Points, in no order, along strands that fork, close into loops and pass close to each other.
In the rows, zero is written as 128.
Points whose rows are less than 78.5 apart are linked; no others are. Some points are linked to none.
Lezat: [191 150 119 125  80 151 123 105 171 133 120 163 196  93 146 137  86 119
  69 133 200 115 106  76 114 100 154 132 183  36  95  93 113 144 104 203
 180 161 107 153 137]
pizo: [ 52  91 159 112 117  81 164  97  44  73 115 139  84  80 108 126 113 122
 139  99 122 187 105 118 102 113 171 144 117  86 252  98 127 154 109 129
 156 133  97 136  61]
niz: [166 145 124 147 128 144 106 153 158 141 116 142 153 152 115 118 131 136
 138 152 125 105 142 114 140 142 129 110 135 112  86 151 118 119 142 124
 137 124 128 151 153]
Tav: [144 152 122 122 113 118 105 133 122 110  92 145 124 129  86 123 145 132
 152 167 120 118 152 106 117 147 151 120 109  83 153 145 157 132 139 147
 148 124 113 187 126]
numot: [104 117 105 110 186 117 133 126 111 137 159  92  84 154 116 128 165 138
 163 113  94 151 139 174 119 149 111 129  90 201 148 130 153  97 165  83
  90 108 159  95 143]
bik: [117 117 142 125 126 128 136 116  99 126 121 115 116 122 113 127 120 127
 130 138 116 134 123 120 120 124 141 132 121 129 145 113 123 127 134 117
 130 136 131 134 105]
Lusu: [137 138 138 111  84  98 124 108 127  75  89 182 140  89  77 115 106 115
 131 144 179 144 132  68 116 126 175 144 139  16 203 107 142 172 117 187
 201 139  97 181  94]
bisos: [ 97  97 154 129  98 137 157 106 108 140 141 106 128 103 189 147  87 122
  80  90 147 121  90 135 137  91 107 143 153 162 101 106  83 137  99 123
 113 147 143  75 100]
domeg: [182 141 100 165 105 170 115 141 192 159 144 143 192 155 173 133  92 116
  93 119 156  98 113 122 164 113 111 119 174 116  28 139  86 136 113 135
 129 150 132 104 159]
lif: [191 174 119 144 121 129  78 171 170 127  93 168 156 150  94 108 157 141
 145 174 127  93 164 112 133 158 137 101 120  78  95 179 144 117 137 157
 152 118 104 189 174]
Kenud: [ 92 119 106  85 186 104 133 102  83 105 143  87  70 123  96 135 173 134
 180 115  86 163 144 163  97 151 125 137  74 184 198 123 173 110 162 101
  97  94 139 122 113]
kimem: [170 174 108 131 149 119  76 165 141 115  98 158 117 148  90 113 191 140
 168 175 110 112 175 128 121 159 138 101  90 110 130 184 175 120 136 147
 136 105  96 197 169]
Fur: [136 147 118 123 135 122 110 134 116 117 104 134 115 136  93 125 156 136
 159 162 112 123 150 119 117 148 145 114 102 112 147 143 159 123 146 130
 130 117 119 175 134]
Kofer: [112 131 116 112 156 118 127 121  97 119 127 108  92 134  99 129 160 137
 163 144 100 146 144 140 108 144 137 123  92 150 164 130 161 116 154 113
 110 113 132 149 125]
Rakel: [181 147 116 164 129 163 105 170 192 155 130 146 176 167 131 115 121 129
 125 145 130  98 139 125 163 140 116 108 153 118  48 161 108 125 137 123
 129 123 130 134 171]
guga: [127 138 121 122 147 123 119 130 112 123 116 122 107 138 101 125 155 139
 158 153 106 132 146 128 116 145 140 115 102 131 146 138 153 118 149 118
 121 116 128 159 132]
Bod: [ 93  97 156 120 121 129 154 112  86 132 139 100 108 108 140 132 107 125
 105 109 124 138 106 134 124 105 126 142 132 159 142 103 100 128 119 112
 122 141 139  97  93]
ger: [143 119 128 147 121 153 134 127 140 144 134 122 146 143 149 126 107 125
 111 121 136 115 113 124 147 113 116 127 149 146  76 127  90 129 122 111
 123 142 141 106 130]
sokor: [ 98 117 101  94 195 107 130 110 102 122 156  86  74 137 106 129 173 137
 174 110  86 155 143 173 106 152 113 133  78 201 175 130 166  99 165  88
  90  95 151 104 130]
gef: [ 98 107 114 134 171 135 147 145 142 158 177  93 106 188 141 133 150 125
 134 101 106 136 131 194 156 135  96 143 126 219  96 130 114  92 137  71
  80 129 177  44 158]
rin: [ 71  90 171 128  72 109 172  94 103 137 143 132 145  56 219 150  54 120
  59  68 166 131  74 120 119  83 116 143 172 114 138  83  91 146  85 155
 123 147 130  80  90]
Nusof: [ 88  92 164 124 108 132 158 110  91 135 141 101 114 101 167 141  95 124
  88  95 137 131  97 136 130  95 115 146 144 164 126 102  89 134 105 117
 119 142 143  81  91]
tedez: [159 136 119 161 135 162 120 162 176 157 140 132 159 173 137 121 124 126
 127 136 125 110 131 137 165 131 112 116 151 145  55 150 104 122 136 107
 115 125 142 115 164]
vuti: [186 160 120 165 138 168  99 200 209 166 136 149 177 184 125 110 137 125
 127 158 117  98 155 141 174 152 107 100 153 127  41 176 123 119 135 127
 119 109 125 134 188]
Lusob: [132 124 143 122 103 121 129 109 116 110 103 141 138 101 105 124 106 120
 122 140 135 130 123  92 116 122 152 141 135  76 162 107 126 147 120 147
 161 145 112 154  95]
pafa: [213 158  99 158 105 168  97 146 211 150 127 161 206 142 148 123  98 126
  99 137 167  93 128 101 151 130 124 112 171  74  33 146  97 131 127 164
 155 139 123 140 171]
limi: [141 135 118 145 160 144 122 163 153 153 144 122 128 173 119 120 152 137
 150 141 107 126 143 151 146 145 116 112 120 162  91 152 135 109 152  97
 106 113 144 121 170]
vul: [109 122 136 119 127 120 135 114  90 115 114 119 107 118  98 128 127 125
 140 143 111 142 130 118 112 128 150 132 113 114 176 115 142 131 134 126
 135 131 123 149  98]
gid: [ 75 104 154 142  51 132 169  91 126 160 157 118 162  98 251 165  53 117
  41  67 180 110  75 136 138  94 101 134 184 136  81  90  87 132  76 153
  96 159 155  53 108]
Soga: [155 148 132 120  91 120 110 121 139 103  87 160 150 108  84 121 118 121
 132 162 151 116 141  81 119 137 157 133 132  45 156 124 142 145 128 170
 177 135 109 182 114]
Gudu: [ 89  96 167 121 111 112 156 104  84 111 121 126 115  80 133 131  95 120
 106 108 126 148  99 114 113  99 142 149 138 110 181  93 107 145 103 131
 147 144 113 118  79]
rolon: [184 157 122 148 120 138  92 156 170 132 105 156 162 146 105 115 134 138
 136 163 130  95 150 104 137 150 133 107 133  85  88 160 127 120 141 144
 152 122 118 172 161]
vonuz: [193 159 119 124  90 141 100 120 175 114  95 167 182 107 105 127 109 126
 107 158 173 103 131  73 122 133 150 132 157  34 103 124 122 140 121 192
 187 139 113 178 138]
zeti: [144 141 136 116  87 109 120 113 134  89  89 170 144  95  81 119 110 115
 130 153 162 130 136  76 116 131 165 141 138  30 180 111 142 159 119 177
 187 139 104 180 101]
lepu: [117 117 149 122  99 108 138 104 107  96 103 150 131  89 103 122 102 113
 122 131 139 142 117  90 114 116 160 146 137  63 191  99 128 157 112 151
 171 145 104 155  82]
mev: [ 91 104 111 123 177 121 146 136 126 152 178  88  93 179 138 130 150 129
 142  95 100 144 132 196 142 139  97 143 110 226 118 128 123  90 149  68
  79 126 176  45 150]
Sikul: [ 93 110 148 118 119 111 145 108  79 102 114 123 105 101 101 126 116 120
 133 131 115 153 120 117 111 120 156 142 119 103 199 103 135 141 122 129
 144 136 115 145  82]
Dag: [128 115 128 144 132 150 139 132 134 147 143 111 132 154 144 128 118 128
 120 119 128 121 116 141 151 116 112 128 140 168  80 128  94 123 128 101
 114 140 152  93 136]
kete: [112 114 126 128 155 136 140 130 112 143 150  99 104 158 124 126 139 137
 139 122 112 139 128 155 132 132 118 126 115 181 120 125 120 107 148  91
 104 129 156  97 136]
kimev: [ 91 130 102  80 182  99 128 103  83  88 128  94  69 116  83 135 185 132
 193 127  88 163 157 154  94 154 128 134  70 171 213 130 188 122 158 113
 106  82 125 147 109]
rut: [160 126 127 137  95 148 129 110 146 143 129 132 165 110 163 131  87 120
  86 116 160 108 102 104 134 102 124 134 160 109  84 109  94 143 111 144
 144 154 125 115 121]
res: [ 83 103 156 116 100  83 152  95  73  68 102 163 109  75 105 118 102 117
 132 104 146 172 103  92 108 111 168 147 131  53 240  94 122 168 106 148
 180 144  90 149  66]
fom: [187 168 124 157 152 161  90 221 207 172 139 148 163 193 116 105 163 130
 132 169 104 104 166 155 172 162 105  93 136 142  54 188 147 112 137 127
 108 101 116 141 198]
fam: [111 108 147 127 124 133 144 115  98 131 128 107 117 119 130 127 111 127
 116 123 121 134 113 126 125 113 129 136 130 147 134 110 106 126 126 112
 128 142 138 110 100]
didof: [114 147 106 101 155 109 113 121  95  95 107 124  86 125  83 131 179 135
 180 156 103 146 161 131 103 151 143 120  78 132 188 147 186 132 147 132
 120  97 112 181 122]
bufez: [131 164  98  99 163 108  94 135 106  87 100 135  83 129  78 125 204 134
 193 163 107 137 177 132 103 156 136 116  68 137 183 168 195 135 140 139
 129  89  99 195 137]
Geb: [131 143  97 107 214 110 106 158 153 134 156 107  92 155 103 119 211 139
 192 125  79 140 168 171 121 168  93 121  78 204 144 163 184 107 159  91
  93  76 128 120 171]
vite: [ 77 101 155 117 116  99 153 104  67  91 114 132  98  88 104 125 111 120
 133 117 119 167 112 115 108 113 160 147 121  93 221  97 130 147 114 129
 150 138 107 141  71]
Zuv: [129 112 146 128  80 132 148  99 128 140 133 133 160  81 187 139  73 118
  65  98 167 117  88 104 123  86 123 140 165 104 111  91  97 149  95 156
 141 161 117 103 104]
vif: [112 111 125 142 150 145 144 139 132 150 158 102 117 170 138 128 132 129
 129 117 120 133 122 163 151 125 106 130 131 191  89 129 103 109 137  86
  99 134 162  77 145]
Videp: [132 148 104 114 181 117 111 143 127 125 131 120  94 147 101 124 188 144
 179 147  95 136 159 148 115 156 123 113  84 163 143 156 176 111 156 111
 106  96 125 155 158]
Boso: [183 142 122 128  88 147 122 106 163 137 120 154 185  96 149 132  86 118
  78 127 181 110 107  84 121 105 142 134 170  60  93 100 107 144 109 179
 169 159 112 142 128]
Vot: [104 108 123 146 154 147 150 145 146 153 169  97 119 184 150 138 134 125
 122 105 119 129 123 180 164 121  94 139 140 208  75 131  93 101 124  80
  88 139 171  50 153]
zalun: [152 150 115 140 166 136 107 175 155 147 134 133 124 168 111 117 172 142
 159 154 101 121 157 145 138 154 120 103 110 150 101 165 155 113 152 110
 110 104 129 148 178]
Govur: [151 126 138 125 102 132 127 111 134 123 110 140 151 102 120 125  99 118
 109 137 143 117 117  91 121 116 141 139 146  81 130 107 114 143 120 148
 160 145 117 146 106]
Kup: [104 134 109  97 166 111 126 112  88 101 121 108  80 123  90 135 170 136
 178 142  97 154 150 143 100 149 140 128  79 150 194 131 179 123 152 120
 111  98 123 157 115]
Kova: [170 133 127 131  97 144 122 112 151 135 117 142 168 107 140 127  93 120
  95 130 158 108 110  90 126 111 134 135 157  84  99 109 103 143 117 154
 159 151 120 137 119]
Tuta: [170 160 121 151 160 146  98 199 180 160 136 143 144 181 113 109 170 139
 149 160 101 113 162 149 154 158 115  97 123 142  76 180 152 112 145 119
 111 102 122 149 191]
nonov: [ 86  99 144 146  88 145 163 103 127 151 152 105 140 123 226 162  85 122
  65  75 159 108  85 149 151  92  94 141 170 174  64 112  76 128  83 126
  88 152 157  49 113]
Litas: [ 92  92 169 123 102 114 159 104  91 120 128 121 122  73 156 133  87 121
  91  96 137 139  93 115 117  91 130 150 147 122 162  93 100 144  99 135
 139 145 118 106  79]
rog: [152 146 129 128 108 125 108 127 132 114  93 146 141 123  93 121 128 128
 139 162 131 112 144  96 122 144 149 125 125  76 141 133 139 133 135 148
 157 130 117 178 119]
zel: [151 121 124 146 105 153 132 118 145 148 134 126 157 129 167 131  93 121
  93 112 149 109 103 117 146 103 116 130 156 135  69 119  86 136 112 126
 128 150 134 102 126]
Dil: [127 144  98 105 203 110 111 142 133 121 145 108  87 146 100 125 200 144
 188 133  86 143 164 161 112 160 105 117  76 188 151 157 182 108 160  99
  99  83 128 135 161]
Muve: [151 172 102 114 151 111  84 149 120  99  95 148  98 137  83 118 198 139
 182 169 111 124 177 126 111 156 140 107  77 120 158 177 186 130 137 145
 132  99  97 201 151]
pasa: [107 117 117 115 167 125 139 124 103 136 149  99  92 147 115 128 151 138
 151 125 101 148 134 159 118 141 123 128  99 180 143 125 142 105 157  94
 101 119 151 109 133]
sobom: [169 166 117 136 134 126  87 163 146 124 100 153 134 149  97 116 167 142
 155 171 116 106 163 121 126 156 138 101 106 100 117 173 156 117 141 141
 139 114 110 187 164]
Kela: [105 117 148 116  95  91 140 100  96  74  95 167 121  86  90 116 103 116
 134 126 153 159 119  85 111 119 171 144 129  41 225 100 134 169 114 157
 182 142  95 165  75]
kur: [ 77 100 161 135  57 124 170  93 119 153 151 124 158  77 237 158  50 119
  45  68 178 117  73 126 126  87 109 137 178 125 105  85  91 140  83 157
 111 154 143  70 103]
zepet: [145 132 119 158 147 157 127 165 167 159 147 123 145 178 131 121 134 130
 137 136 117 117 135 148 163 135 110 115 142 160  67 149 112 115 140  99
 105 124 147 108 167]
nizav: [ 91 106 141 149  72 144 159 101 135 157 154 111 155 120 240 164  72 121
  54  75 170 102  80 142 147  93  97 135 176 156  58 108  79 130  79 136
  91 160 153  52 118]
pom: [140 148 111 127 176 129 110 162 140 138 137 125 109 161 108 120 182 145
 169 149  98 131 157 150 127 156 121 108  97 158 120 159 166 110 155 109
 105 100 130 146 171]
bok: [ 95 109 104 112 187 116 137 130 120 147 175  87  84 168 129 128 159 134
 153  96  93 149 136 190 131 147 101 140  97 223 137 128 141  90 161  70
  80 115 171  58 146]
Feme: [ 73  85 176 123  92 106 168 100  91 124 134 127 129  55 188 142  72 122
  77  77 148 140  81 118 113  84 122 150 161 121 156  88  93 148  89 142
 132 142 122  90  81]
Fomad: [106 103 143 139  98 144 152 107 123 146 144 107 137 122 195 148  89 123
  81  91 152 113  92 138 147  93 102 139 158 167  79 113  80 135  97 121
 107 152 146  69 111]

A piece is two or more points that can be reached from each other along the links. Count, over all rows, the pieces, the separate loops (a circle has one, a figure eight two, a Y none), the forks (points with three links) and the tips (points with one).
pieces -> 3
loops -> 2
forks -> 5
tips -> 7

A tip is a point with one link. Name the tips that can be reached along the links from each point below, in the order of the rows.
rog -> Lezat, niz, Lusu, res
Fomad -> pizo, Gudu
zepet -> Geb

How many points has the smallest loop of links through each point below? Write - if it is on no loop.
vif -> 8
vuti -> 8
nizav -> -
kimem -> -

Name the points in between on the shortest way along the links from the first point to the second, in order.
rolon, didof -> lif > sobom > kimem > Muve > bufez
bok, Muve -> numot > sokor > Kenud > kimev > Kup > didof > bufez
Lusob, sokor -> Govur > Kova > rut > zel > ger > Dag > vif > kete > pasa > numot
vite, Bod -> Sikul > vul > bik > fam
Gudu, nizav -> Litas > Feme > rin > kur > gid
